Each scene shows the same named points in several views. A view is turned or mirrored, shifted and resized as a whole, has a little noise and may leave points out.

Scene 1
View 1
Q64: [  3  -5   9  13  -6 -18 -20   7 -40 -14 -18  -6  -6  -7  -5   1 -27  15
  16  -9   2   6  23 -29   1  -3  -8   6  11  -3 -31 -25  21   4   6  38
  -5  -6  33 -22  20  -7   1  20  -7 -24  -4  -3   1  20  12 -39 -15  -5
  12  12   9 -16  -3 -15   3  17  -6   0 -11  10 -12  11  -7  15  -8 -24
 -17 -36]
Q222: [-12   8   7  -9  -3   5  -1  -6 -24  -4  -1  -6   3  17   0   3   5   7
 -12   5  -1  33   0  -2   3   1  12   0  21 -17  -9 -21   6  -7   0   4
  -5   7   8  -4 -22   8   2  -5  21 -25   3  -3  -3   7  12  -5  11  -2
  23  -9 -14   0   6  12 -11   8 -14 -16 -24  -9  -8  -5  -7 -15   1  -6
  -3   3]
Q369: [ -4   1  18 -19  -2  20  -7 -24  -6 -23 -26  -3   1   9  12 -24 -16  -5
   5 -17  16  11  14   1   3   4  16 -11  -6 -23  10 -31  -3   4  -2   8
  21  -1  31  -3  -7 -19   9 -12 -13  -2  -4   6  -4  14  -9  -3  10   4
  14   6  -8 -15   2   1   8   1 -12 -12  -9   4 -29  -5 -13   8   3 -19
  -4  -6]
Q572: [ 25  -9   2   1 -15  -8 -16 -13 -20 -30 -34  -6   3  -7  -2 -13 -26   0
  23 -16  13   8  29 -26   4 -10   4  11   2  -1  -7 -23  11  -4  12  26
  20 -16  39 -14  32 -14  17   8 -21  -7   2 -15 -12  32  -7 -32 -14  -3
  13  31  -2 -23 -14  -8  14  13  -4  10  -1   6 -28   9 -14  22   3 -30
 -18 -34]
Q78: [ 29  -2   1  -7 -10  10  -4 -29 -10 -35 -33  -6  22  12   4 -13   4   3
  -2 -12   8  30  17  -2   0 -23   8  16  10  -7   6 -17   2 -17   2  10
  20 -10  23   6   0 -18  25  -9 -14   2  12  -5 -21  27  -8  -9  11   9
  16  18 -17 -11 -15   8   6   1   2  -6  -9  -3 -17  -7 -20   0  14 -13
 -11 -13]
Q389: [-20  12   9  -7   0   2  -1   1 -28   0   0  -8   4  13   1   4   0  12
 -12   2  -3  27  -2  -1   3   2  13  -4  20 -20 -15 -23   7   0   1  10
 -10   8  10  -6 -24   7   2  -2  20 -30   2   1  -2   7  18  -8  12  -2
  23 -13  -9   3  10   4 -10  10 -15 -19 -20  -8 -10  -4  -7 -12  -3  -5
   2   4]
Q458: [ -2  -1  25   2   6   3 -23 -13 -23 -22 -30  -6  -9 -11   2 -16 -21  12
  11 -19   5   4  18  -7  -5   2  -6  -6   3 -11 -18 -35   9  13  -1  31
   3  -3  41 -21   4 -35   5  10 -19  -6  -2  16   1  19   1 -28  -6   8
  -3   8   8 -18  -2 -17   7   6  -5 -14 -14  11  -9   8  -9  17  -2 -19
 -14 -26]
Q59: [ 22  -2  -5   7  -9 -11 -10  -7 -35 -25 -16  -8  15   4  -6   9  -1  11
   0  -2  -2  28  17 -19  -6 -20  -8  27  24   7 -23 -13  18 -17  10  29
  -4 -10  22 -10  12  -2  19  15  -1 -21  11  -9 -16  20   7 -30  -8   1
  20  15 -10 -10 -16  -1  -2  16   6  -2 -14  -2  -4   2 -10   3   3 -16
 -14 -28]
Q924: [ -9   1  11  -4  -4   0  -9  -4 -25 -11 -15  -6   0   7   2  -5 -11   5
   3  -5   4  18   5  -8   0  -1   6  -3  12 -17 -12 -25   6   2   0  14
   1  -1  23 -10  -5  -5   3   0   5 -19  -3  -1  -1  13   6 -18   5  -2
  18   0  -3  -5   4   1  -1  12 -13 -12 -15  -1 -17   1 -13  -2  -1 -16
  -5  -8]
Q800: [ -7 -14   7   4 -17 -18 -19  20 -44  -3  -9  -7 -12  -7   0   1 -37   0
  31  -9   8   2  19 -38  13   9   7  -3   8 -15 -24 -25  13   8  14  30
   7  -7  32 -21  26  13  -3  12   0 -31 -13 -19   2  16   5 -37 -17 -17
  29  13   6 -15   5  -8  10  29 -21   8  -5  13 -31  11  -9  17 -11 -33
 -11 -31]
Q564: [  5   1  10 -15  -4  15  -1 -21 -10 -22 -21  -6  10  10   4 -14  -3   0
  -3 -10   6  25  10   0   2  -5  10   0  10 -17   3 -23  -2  -6   0   9
  11  -1  22  -3 -13 -12  12 -11  -4  -9   4   5  -8  13  -6  -5  13   6
  16   2 -11  -7   1   4   2   0 -10 -17 -13  -2 -16  -4 -14  -1   3 -11
  -2  -3]
Q43: [  3 -12   9  -7 -20  -5 -12  -1 -23 -16 -24  -4  -4  -3   4 -11 -31  -5
  29 -19  20   2  22 -25  14  -1  13  -3   0 -14  -4 -24   5   4  11  20
  23 -12  35 -11  24   0  10   3 -11 -15  -5 -16  -6  24  -9 -25  -7  -3
  23  22   0 -18   1  -5  15  16 -22  10   1   7 -39   6 -16  16  -5 -33
 -13 -29]
View 2
Q59: [-17   7  32  -1  -3   6  -3   3  -3  -1 -14  -1 -18  15  12  -3   4  10
   2   8  -7   3  16  -1  11  -7  -6 -15   1 -11   6   8   2  11 -26   7
   9  -6   4  -7   8   0  10   2   0  -2  -4  -6   2  21  -7  -9  12 -13
   4  14 -17  -2 -11   1  19   5  -6  22  -7  19  -8 -12  -7  10   7  10
  -5  -7]
Q43: [ -5  -3  31  -1 -19  15 -15 -14   1   2 -28   9   1  26  20 -13  11  23
  13 -11  15  10   3  -1  33 -18  -7 -14  -2   8  11  21  -1  15 -18  -6
  17 -10 -15  -3  -2  21   7  -6   1  -4  -2  -4   0   9  -6  -3   3  -4
  -5 -27   5  15 -36   2  24 -11 -21  13  -6   7 -22   1 -20   3 -18   9
 -36  -2]
Q64: [-25  -1  27  -2  -9   8 -10   5  -7   0 -25  -2 -12  13  -7  -5   5  19
  25  -7  -2   2   3  -1  29 -16   1 -18 -11  -5  13  15   0  19 -25   6
  24 -11  -3  -4  -2   7   6  20  -7  -5  -9 -19   3  20  -2  -3   0  -1
 -19  -1   1   1 -22  -1  20  -6  -4  14  -9  12   1 -10 -14   9  -2  -2
 -23 -14]
Q78: [  7   9  28  -2   0   2  10  -6   7   4  -5  -3  -1  21  31  -7  10  17
 -20   7   9   7  20   0   5  -8 -10  -5  13   2   0   6  -4   0  -9 -13
   2 -13   2  -5  11   4  -3 -27  -2 -12  -2   8  13  12  -5 -16  10  -6
  17 -11 -10   9 -23  12  14   5 -16   9   1  10 -24 -11   3   2  12  23
   0  -9]
Q389: [ -4  -2 -10  -5  -9 -10  19   2  -7  -5 -20  -7  -5 -13  17  -6   4   9
   8  -4  -4   9 -19  -7   6  -8  -5 -14  13  12   0  -1   3  -8   1 -21
   8 -12   9  14   4   0  -7  20   6   6   5  -8  -3   2  -6  -4 -16   2
   6  -5 -16  -6  -3 -11  -6   4  -1 -10  -8   3 -22  -7  -2  -9 -11   3
  15   3]
Q564: [  7   4   9  -1  -5  -7  14  -4  -1   8 -10  -8   5   7  23 -10   9  16
  -9  -1  10  12  -2  -4   7  -9 -11  -1  12  13   1   4  -4  -4   3 -21
   3 -23   4   7   6   5  -8  -8  -3  -5  -8  -2   8   7  -5 -13  -7   2
   6 -21  -4   6 -19   8   4   1 -13  -6   0   2 -23 -11   3  -3  -2  14
   1  -2]
Q458: [ -8  -2  22   6  -1   2  -6   1   7  11 -11 -19   8  22  -5  -8   2  27
  14 -11  15   1   8   3  30 -18  -6   2  -6   7   7  15 -10  13  -8  -9
  19 -29  -2  -3   3   4  -8  -1 -25 -21 -20 -18  19  17  -1 -10  -6  13
 -15 -27  13  13 -38  20  14 -11  -8   0   0   7   2 -19   2  12  14   3
 -18 -21]
Q369: [  9  -3   9  -1 -10  -1   7 -11   8   8 -13 -10  12  14  21 -10  11  25
  -1  -9  16  12  -1  -1  17 -17  -9  -1   6  20   1   9  -6  -2   2 -24
   3 -27  -4   4   3  11  -7 -12 -11 -10  -6  -2  12   6  -6 -12  -9   7
   0 -39   6  14 -33  11   6  -7 -13 -10  -1   2 -22  -8   1  -3  -4  15
 -10  -5]
View 3
Q43: [ 38 -16 -44 -24 -41 -40 -18 -10  -8   8 -74   4  28  -1  16 -31 -23  -2
  -2  53  13   9  10   0 -11   8  -4  35 -66   4  39  34  35 -18  -6  -9
 -24  -8  22  11 -26  13  -8 -18 -15 -24  36   8   2 -10   3  24  10  27
 -18  -6 -18  -2 -18 -15  52  34 -14   3  22 -11  32 -18 -19 -22   7  20
  -3 -47]
Q78: [  9  -8  15  14  -8 -30 -19  10  -4  45 -28 -23   4  -9 -16 -49 -30  27
 -12  34 -17  12  31  -9 -12 -10   2  31 -12  13  -3  40 -12   5  39 -41
   0 -13  13 -27 -14  24  34  -7 -30  -8  27  25 -19 -20  -6  33 -21 -18
 -35 -41  -5 -22 -12 -26  49   0 -27 -19   0 -31  -6 -29   6 -27  31  50
  10 -37]
Q458: [  9  -4   0 -16 -24 -43 -22 -10  25   3 -70  15  23 -12   8  11 -43   2
 -22  43  -1 -30  15 -16 -33  26  -2  19 -30  12  32  53  23 -19  11  -2
 -28  14  17  24 -19  29   9  -6  17  -9  44  15   2 -24   6  10   7   5
  21  -9 -21  12 -10 -25  37  -3   9  -1 -17  -1  14 -14   1 -29  20  12
  -2 -24]
Q389: [  6  -4 -21  29   5 -27  17  -1  14   4 -37   8  11  -9  -1  -9  -4  -3
  35  -2  -7 -25   7   3  15   0  40  40  14   7  18  10  26   2 -20   3
  -9  -3 -12 -19  -5 -21  -7  33  26  -1   3  27   0  -7   1   0   1   7
   6  14   6  16 -19  -7  10  -5   1  -9   7   7 -11 -35  20   6  23  19
  10   1]
Q59: [  1  10   7   8 -15 -24  -6  -5   8  26 -30 -10   0  -8   9  -8 -19   7
   3  36 -20 -14  14  -4  -1 -13  21  36 -30   0  12  31   6   0  13  -8
   8 -20   4  -6 -31  20  16 -35 -27  -9  18  27 -33 -36 -33  26 -23  17
   2  -8  12 -25 -21 -36  47  15  -5 -19   3 -18   8 -24  10 -33   0  28
  17 -16]
Q924: [ 11  -3 -18   7  -7 -31  -1  -6  13   8 -53  10  17  -6   6  -9 -12  -1
  18  22   0 -19   9  -1  -3   8  20  33 -16   7  22  28  29  -9  -8  -5
 -12   4   4  -7 -13  -1  -5  13  13 -14  19  22  -2  -9   4   7   6  11
  -5   7  -3   6 -18 -12  30   2  -4  -4   5   3   3 -29   7  -8  19  20
   2 -14]
Q800: [ 33  -3 -47 -25 -42 -34 -12 -21  -3  -5 -69  13  23  -2  33 -11 -10 -13
  18  52   7 -13  -9   1   0  11   7  32 -76  -8  47  30  48 -25 -32  15
 -13  -9  10  25 -35   4 -19 -29 -18 -23  26  13 -17 -10 -20  12  10  48
   3  18  -4  -6 -15 -15  52  45   0  -4  28  -1  36 -17 -16 -26 -15   4
   4 -22]
Q572: [ 23  -8 -12 -24 -37 -42 -26  -8   8  16 -67   3  25  -6  14 -14 -38   2
 -20  60  -1  -6  13 -15 -24  11  -9  27 -58   5  35  51  18 -18  14 -12
 -18   2  24  18 -22  31  14 -27 -22 -20  45  11  -4 -23  -3  23  -1  12
  -6 -19 -23  -5 -14 -29  52  20  -6  -2   3 -17  25 -13 -10 -35  12  16
  -1 -39]
Q369: [ 23 -24 -22   1 -11 -46 -10   4   6  10 -62   1  26  -7 -15 -33 -28  13
   1  26   7   3  23  -8 -19  16  -3  28 -16  13  28  35  21  -7  14 -28
 -29   4  20  -4  -2  -1   6  36  18 -10  38   9  24  -1  34  14  13  -4
 -23 -18 -21  18  -9  -3  29  -6 -18  -4  -4  -7   6 -25  -6  -5  43  25
  -6 -39]
Q564: [ 12 -20 -16  14  -4 -40  -4   4   7  19 -48  -5  16 -10 -15 -31 -23  17
   4  18   2  -2  24  -1  -5   5  12  37   0  15  14  23  12  -1  11 -25
 -17   2   5 -18  -4  -1   6  30  12 -10  26  22   9  -7  21  14   1  -8
 -19 -20 -14   9 -14  -8  24  -7 -16  -7  -1 -10 -10 -33   9  -6  41  32
   2 -27]
Q222: [  9  -1 -26  30   3 -23  17   0   9   8 -29   4   8  -4  -1 -15   7   2
  41   6  -6 -15   5   8  20 -12  45  45   3   2  13   7  30   5 -25   0
   2  -6 -18 -25  -8 -26  -9  27  16  -5  -3  33  -9  -9 -12   7   2  16
  -7  16  14   7 -23  -5  21   0  -3 -15  17   2  -6 -36  19   6  16  24
  18   1]
View 4
Q64: [  4 -12  -7  17  34 -30  23  28  26  19  -6 -12 -23 -31 -14  -6 -31  -3
  23 -26  19  26 -14 -56 -20 -36 -22  -7  14  20   5 -42 -10 -21  -9 -22
   0  -2  25  26 -24 -13  18  34  -1 -25   3 -16  37  22  -4   3 -55  -3
  12  13  -9  -5   2  -9   0   2 -21   2   1  -7  10 -37   9   4  23 -22
  -1 -14]
Q800: [  0 -25  -6  33  47 -28  28  49  21  -8 -21  -6   1 -42  -8  -3 -40 -21
  38 -36   0  47 -20 -55 -14 -41 -21  11  -4  22 -14 -41 -12 -16 -14 -17
   3  -2  25  42 -27  15  31  28 -14 -18  -2 -42  46  22  -6   7 -48  -5
   3  18  -8  -2 -10 -14  -1  -6 -20  19   8  15  19 -31   8 -22  13 -10
 -16 -21]
Q572: [ 12  21   0  14  33 -35  15  23  26   6 -23  -4  -8 -23  -8 -28 -15 -18
  21 -27   0  13  -5 -47 -30 -27 -34  35  19  26  12 -24  -7 -36   2 -22
   1   8  26  27 -24  10  22  43   9 -19  20 -20   9  32 -16  15 -47   6
  19  -1   4  26   0   5 -13   2 -14   6 -12  -7  31 -33  12   3  10 -21
  13  -8]
Q389: [-20 -14   5  -6  -4   9  11  16  -8  -5  12   5  11 -17  11   5 -14   2
  17 -13  21  -3  -2  15   8 -13  15 -21 -14   6 -23 -11   6   1  -2  -1
   3  28  18  -2   3 -26  -1 -26 -20   7 -25 -54  20   5  11   5 -21 -11
  -1  11 -15  -9 -17 -20  20   1 -10 -11   7  -3   4  30  -5  25  15   4
 -23  16]
Q222: [-20  -9   5 -10  -4   8   9  18 -13  -8  10   5  11  -9   9  -4 -10   0
  16 -15  15 -10   3  30   5  -9   6 -17 -16   7 -18  -5   5  -2   0   3
  11  30  18   0  -1 -24  -3 -23 -21   6 -24 -52  19   6  12   6 -26  -9
  -4  14 -13  -4 -11 -17  10  -5  -8 -19   3  -1   2  36  -3  22  14   7
 -14   8]
Q458: [  1  23   3  19  19 -18  15   3  32   5  -4  -9 -15 -20  -6  -8 -21  -8
  11 -25  18   4   8 -54 -32 -32  -9  16  31  21   7 -35   3 -17  15 -38
  -8  16  26  16 -17 -19  19  33  14 -15   8 -15  -1  26 -21   0 -31 -11
  24  12  -2  19  -6   9   1  10  -4   1 -15 -24  21 -34  16  15   8 -20
  -8  14]
Q43: [  6   6  -7  26  39 -25  19  39  20 -20 -34   6  12 -32  -4 -18 -27 -22
  36 -41 -17  25 -10 -45 -18 -28 -32  37  -1  24  -9 -19  -3 -29  -3 -15
  10   5  22  38 -28  26  28  32  -2 -10   3 -41  18  34 -16  14 -42   1
   5   4  -1  25 -17  -4  -9  -5 -15  15  -1   6  36 -14  13 -16  18  -5
  -3 -18]
Q59: [  4  -8   3 -19  24 -26  16  36  -3  29   7 -11 -16 -12  -9 -29  -7  -1
  16  -3  14   4 -17   1 -16 -13 -34  -1   0  10  16 -12 -13 -40 -15  -1
  12   8  25  19 -20  -9   1  24  -5 -32   6 -13  29  30  16  10 -72  16
   9   3  -6   6  18 -12  -4  -5 -26 -21   4  -3  16 -16   3  27  21 -10
  29 -20]
Q78: [  7  39   7 -23  10 -17   6  20  -3  -4  -6   7   6   1   7 -43  16  -4
  12 -11  -1 -19   6  22 -18   3 -30  28  -2  21  10  16   3 -49   3   0
  19  33  23  10 -12   8  10  24   7  -4  13 -27 -15  33   2  23 -42  16
   7  -8   3  39  -1   6 -18  -4  -7 -19 -13  -7  30  15   7  29  12   1
  30  -8]
Q564: [ -3  26   7  -8   0   0   8  11   2 -13  -5   9  16  -8  14 -16   1  -6
   9 -17   4 -17  13  10  -8  -9  -6  19  -7  18  -9   3  11 -20  18  -9
   6  34  22   0  -6  -2  13   5  -4   7  -3 -44 -13  18  -7  14 -18  -4
   1   3   0  25 -14  -3  -4   3  -1 -14 -13  -8  26  20   5  25   9  -1
  -5  10]
Q924: [-11   2   1   8  14  -7  12  24  11  -3   3   1   2 -18   6  -2 -16  -7
  17 -19  12   4   1  -9  -8 -22  -4   0  -4  13 -10 -17   4 -10   3 -10
   6  21  18   8  -4 -10   8   1 -11   2  -9 -40  13  12  -1   6 -28  -8
   8  14  -9   6 -11 -14   5   3 -11  -6  -1  -1  11   5   4  15  13  -7
 -12   5]
View 5
Q43: [-13 -17   5 -13   3  -3   1  38   9  12  34   0  40   0   1  20 -19  55
  20  -2   7  -6  32 -43   1  40  46  26 -29 -18 -12 -28  -4  -6 -21  15
 -22  -7 -25  10  16 -21  47  -9  30 -40  12  17 -41 -13 -21  20  48  34
  34 -34  -3 -25  13 -10   6  25 -15  47   2   7 -15 -11  24 -38  34   6
 -33 -10]
Q64: [-10  -3  -4 -12  10  -1  13   8  18   9  46  24  48   1   0  21  -1  39
  17  -3   2  19  28 -40  12  -3  23  19 -42 -23 -10   2 -28  -3 -19   6
  13   3 -10  14  -5 -22  35   1  44 -62  28  39 -15 -35 -14  20  13  24
   9  -9   3 -34  24  -9   3  22  11  45  24   6  -2 -33  54 -12  25  27
 -28  -4]
Q59: [  9  14 -13  -4  17 -17  -8  14  38 -25  35  -2  24 -15  -8  32  -2  41
  18 -17  -5  21   5 -13  -1  -5   3  19  -3 -37   7  18 -11  -9 -11   4
  16 -18  17   5   9  -7  25   4  42 -51  19  35 -16 -18 -22  20   8  24
   7  -8  -4 -30  15   3  20  -9   5  45  23 -28   2  -8  50 -16  37  19
 -29  13]
Q572: [ -4  -6   2 -17  -6 -25  -6  44  12 -10  36 -10  50  17  -8  20  -9  54
  29  -4  17  18  26 -37   5  20  39  19 -47 -26 -16  -8  -3 -12 -29   2
  12 -20 -15   6   5 -24  35   0  39 -47  17  19 -19 -25 -20   9  33  23
  14 -25   5 -29  16  -9   8  23   7  48   6   5 -13 -16  37 -35  41   9
 -41  -1]
Q800: [-19 -24  -1 -12  13  19  17   6  12  37  49  35  44  -5   6  21 -19  50
  10  -2  -2   0  39 -48   1  20  38  31 -34 -18  -7 -16 -24  -3 -18  14
 -18  11 -22  12   5 -23  57 -16  39 -56  23  43 -42 -30 -21  24  32  37
  38 -27 -12 -35  32 -11   0  33 -14  45  22  16  -2 -30  47 -20  23  22
 -23 -14]
Q564: [-18  14   3  -7  -3 -14   8  27   7 -29   3  -9  10  -1  -1  22  -4  18
  10  -9   7 -18  -6 -19   7  35  17   7  -6 -21   7 -24  -5 -14   0   8
  10 -29  -7  12   6  -6  12   9  23  -1 -13   1   5   2   0  -6  21  21
  -6 -12   0   3   3  -4  17   6 -15  27 -14 -12 -15   8   0 -22  27  -4
  -8  -2]
Q222: [-25   7  -6  -4  20  16  22 -13  15  -8   9  20  -3 -25   8  25  -3  -2
  -8 -10  -7 -23 -15 -10  10  18  -6   8  20 -14  24 -19 -22  -8  18  10
   9 -16   5  18   3   7  14   7  39  -3 -10  23  15   8   7   9  -1  24
 -11   3  -6   3   4  -3  19   1 -18  23   6 -14  -4  13  14   1  20   3
  20   3]
Q78: [  4  21  -8  -9  -4 -38 -15  43  20 -48   8 -30   5  -2 -14  33  -5  37
  21 -25   7  -4  -4 -10   0  26  23  10  -2 -34  10  -5   7 -16 -15   4
  14 -43  14   3  15  -5  10  10  30  -9  -5  -1  -8   5 -19   4  27  18
   1 -15   2  -9  -5   8  29  -8 -11  34 -12 -28 -11  10  13 -34  51  -4
 -27  11]
Q369: [-27   6   9 -11 -14 -20   8  40  -5 -19   2 -11  17   8   1  17 -11  21
  16  -4  15 -27   5 -28   9  42  30   8 -28 -19  -6 -37  -6 -18  -9   6
   6 -31 -27  11   9  -9  15   2  20   4 -17 -11   7   2  -2 -11  35  25
  -1 -20   9   1  -3  -7  18  17 -20  26 -22   3 -21   1  -6 -32  31  -5
 -15  -8]
Q924: [-20   5   3  -5  10   4  14   7   7  -3  19  18  13 -12   1  22  -3  12
   4  -3   1 -11   6 -26   7  22  13  10 -14 -17   5 -18 -20 -10   1   8
   4 -10 -12  20  -1   1  24   4  34 -21  -4  20   1  -6  -4   7  12  29
   2  -2  -4 -12  10  -6  11  13  -8  35   1   0  -6  -5  22  -7  25  14
  -5   0]

Which points are out of place in each view (at most two, in the order of its rows)? Write none if all are in place.
view 1 | Q572
view 2 | Q458
view 3 | Q78, Q222
view 4 | none
view 5 | none
